Points on a hilly landscape, in no order, each with its height.
A climber steps from a point to the highest of its 3 nearest points, and stops where none of them is higher. Distance is the straight distance between rows; heights are no part of it.
Sis: [155 163 197  95 142 143 150 176 122]  height 8.78
peku: [132  87 156  88 126 180 136 190 152]  height 5.43
Gep: [125 163 195 121 169 129 158 168 166]  height 8.71
zimi: [108 157 114 154 129  78 114  75 106]  height 3.33
lol: [151 180 143 153 105  93  91 101  89]  height 1.20
Ginit: [128 100 104 125  82 118  82 100 107]  height 4.24
nonok: [157 170 166 129 153 138 145 146 110]  height 8.56
Muke: [ 94  94  79 121  98  91 104  66 119]  height 8.84
Mipad: [145 174 189 134 162 134 144 184 185]  height 8.66
sigud: [126  93  96 164  80 138  68 131 117]  height 4.33
zesa: [177 139 147 111 105 151 120 141  89]  height 8.70
ked: [117  80 156  83 141 174 149 178 165]  height 6.24
Lal: [124  86  94 161 104 149 107 139 127]  height 6.15
Lazaz: [161 184 120 167 146 121 134 137 154]  height 4.60
fere: [ 59  94 109 208 111 120  85 129 104]  height 3.46
tofis: [132 139 130 110 142 130 157 116 102]  height 8.42
kagun: [139 157 128 140 116 101 113  93  94]  height 1.85
defor: [127 138 151  90 156 137 165 138 126]  height 8.80
nem: [126 120 128  88 149 133 173 122 126]  height 8.93
fufep: [127 137 116 128 108  99 116  83  92]  height 2.92
tolo: [155 176 144 147 144 121 139 131 108]  height 7.75
suzav: [123 117 103 109 127 121 143  92 103]  height 4.99
Dore: [167 162 149 136 111 125 110 117  81]  height 5.29
puze: [139 172 132 149 152 116 154 118 125]  height 7.69
deneg: [130 156 167 131 171 124 151 170 220]  height 8.63
zar: [100  92  86 131  83  99  80  96 123]  height 6.61
nove: [124  83  94 125 123 165 136 142 141]  height 5.52
Kori: [134 111 120 130  70 117  64 107  98]  height 3.90
tos: [111 159 172 127 183 120 173 159 174]  height 8.67
Vopor: [108 103 102 120  72  98  58  91 115]  height 5.87
Fip: [104  93 126  76 159 141 172 127 139]  height 8.57
zaliz: [164 153 151 114 121 135 134 133  86]  height 7.94
Kelo: [132 177 146 152 102  77  67  94  94]  height 0.18
manup: [102 105  81 115 120  93 131  62 114]  height 8.68
gaz: [125 157 130 139 167 113 167 123 140]  height 8.40
vuvo: [ 94  67 134 123 148 180 148 185 176]  height 0.76
somuv: [155 129 166  81 132 158 148 164 112]  height 8.76
tiza: [142  92 125 119 115 182 127 168 134]  height 6.89
Dev: [153 124 130 118  89 121 107 109  86]  height 5.21
luzi: [143 167 164 126 160 131 156 153 129]  height 8.62
ker: [108  87  88 145  86 123  89 113 124]  height 7.47
ganuv: [ 76  98 180  65 164 122 184 138 173]  height 8.14
silaz: [ 88  97  98 178  86 123  62 123 129]  height 3.82
bufop: [145 164 132 143 117 110 118 105  83]  height 3.11
rim: [123 133 190  82 149 136 162 166 141]  height 8.74
Kovel: [148 113 119 105 115 144 136 123 102]  height 6.91
favap: [153 133 137 125  80 105  73 105  77]  height 3.21
Reni: [144 146 191  89 148 138 150 169 132]  height 8.75
Vefug: [142 169 120 148 167 120 148 146 186]  height 8.39
puva: [102  91 103 193 112 147 109 145 113]  height 4.70
sig: [140  86 107 151 112 173 119 155 125]  height 8.92
Ves: [145 180 102 184 114  82  83  97 138]  height 1.92
zozif: [127  87  91 131 100 140 114 109 117]  height 7.15
ribis: [125 138 124 121  88  91  75  82  91]  height 1.64
Ginuf: [107 138 198  89 165 127 167 159 154]  height 8.72
Zefa: [107  86  78 124  97 117 113  94 120]  height 9.16
fomi: [102 124  98 122 110  79 110  67 101]  height 8.18
Totik: [115  91 118 172 138 178 137 176 131]  height 3.88
tubu: [115 173 102 180 128  73 105  80 135]  height 8.85
ren: [ 39 100 119 196 115 104  66 127  98]  height 3.31
zilo: [107 116 119  95 163 130 184 105 132]  height 8.77
rukeg: [162 116 126 110  95 150 114 132  97]  height 7.61
pemig: [141  82 121 108 129 177 140 163 139]  height 6.94
tupu: [127  81  99 146 115 169 123 143 127]  height 6.93
lat: [154 175 113 171 157 111 138 123 146]  height 5.42
kupet: [131  94  96 115 113 144 131 119 111]  height 6.22
binik: [154 185 113 179 128 107 110 114 137]  height 2.62
dekim: [143 169 143 141 169 126 153 162 194]  height 8.59
Gudo: [147  98 115 113 111 162 126 143 119]  height 6.42
donal: [141 130 120 115 111 123 126 105 100]  height 5.81
Tev: [119 143 121 119 160 117 167 101 115]  height 8.11
vilu: [132 120 130 115  67 100  36 108 101]  height 3.12
fidat: [139 111 142  82 138 161 150 154 132]  height 8.60
lene: [129  96 104 135  77 133  85 119 105]  height 5.45
Fefe: [120  76  83 136 115 149 129 119 130]  height 6.07
mol: [ 97 137 199 105 180 112 171 149 176]  height 8.69
vegum: [161 183 158 155 158 129 151 159 149]  height 8.41
Muk: [ 90 112 145  72 170 130 188 124 159]  height 8.33
bivar: [120 145 111 132 133  97 143  80 105]  height 4.47
tazu: [ 76  86  82 182 101 118  81 116 136]  height 3.67
pev: [163 152 180 104 130 150 135 162  99]  height 9.02
zel: [163 180  93 177 128 105 110 112 164]  height 1.22
fos: [113  97  93  91 148 138 168 103 129]  height 8.61
tege: [106  88 144  68 150 154 171 145 157]  height 7.95
leret: [123 160 155 124 176 126 168 144 152]  height 8.64
Bapo: [118 165 109 166 152  95 142  94 120]  height 0.58
rerom: [124  89 122  89 137 166 150 146 137]  height 8.00
kigo: [151  97 106 134  86 158  95 140 110]  height 4.40
suzu: [ 89  76  63 144  99 111 101  93 137]  height 8.88
gir: [167 168 132 129 155 134 136 168 219]  height 8.38
vado: [133 172 120 168 140  93 128  92 120]  height 1.24
sedu: [154 179 136 151 159 131 141 163 178]  height 8.51
penu: [140 172 145 139 162 126 158 138 139]  height 8.58
zubiv: [119  92 142  73 143 164 161 157 156]  height 7.40
Nifo: [143 133 145  99 139 136 153 130 106]  height 8.65

For each start below, name the point where the climber stops.
pemig: pev
peku: pev
Dev: zesa
Kovel: zesa
Reni: pev

Call two points neighbours if one is among the 3 nearest of the other. Go from one point of each pair to the other, from neighbour to neighbour, staying as high as possible. Name the lowest point that can't be avoided.
Zefa / pev: kupet
tubu / Zefa: zimi
nem / sig: tiza
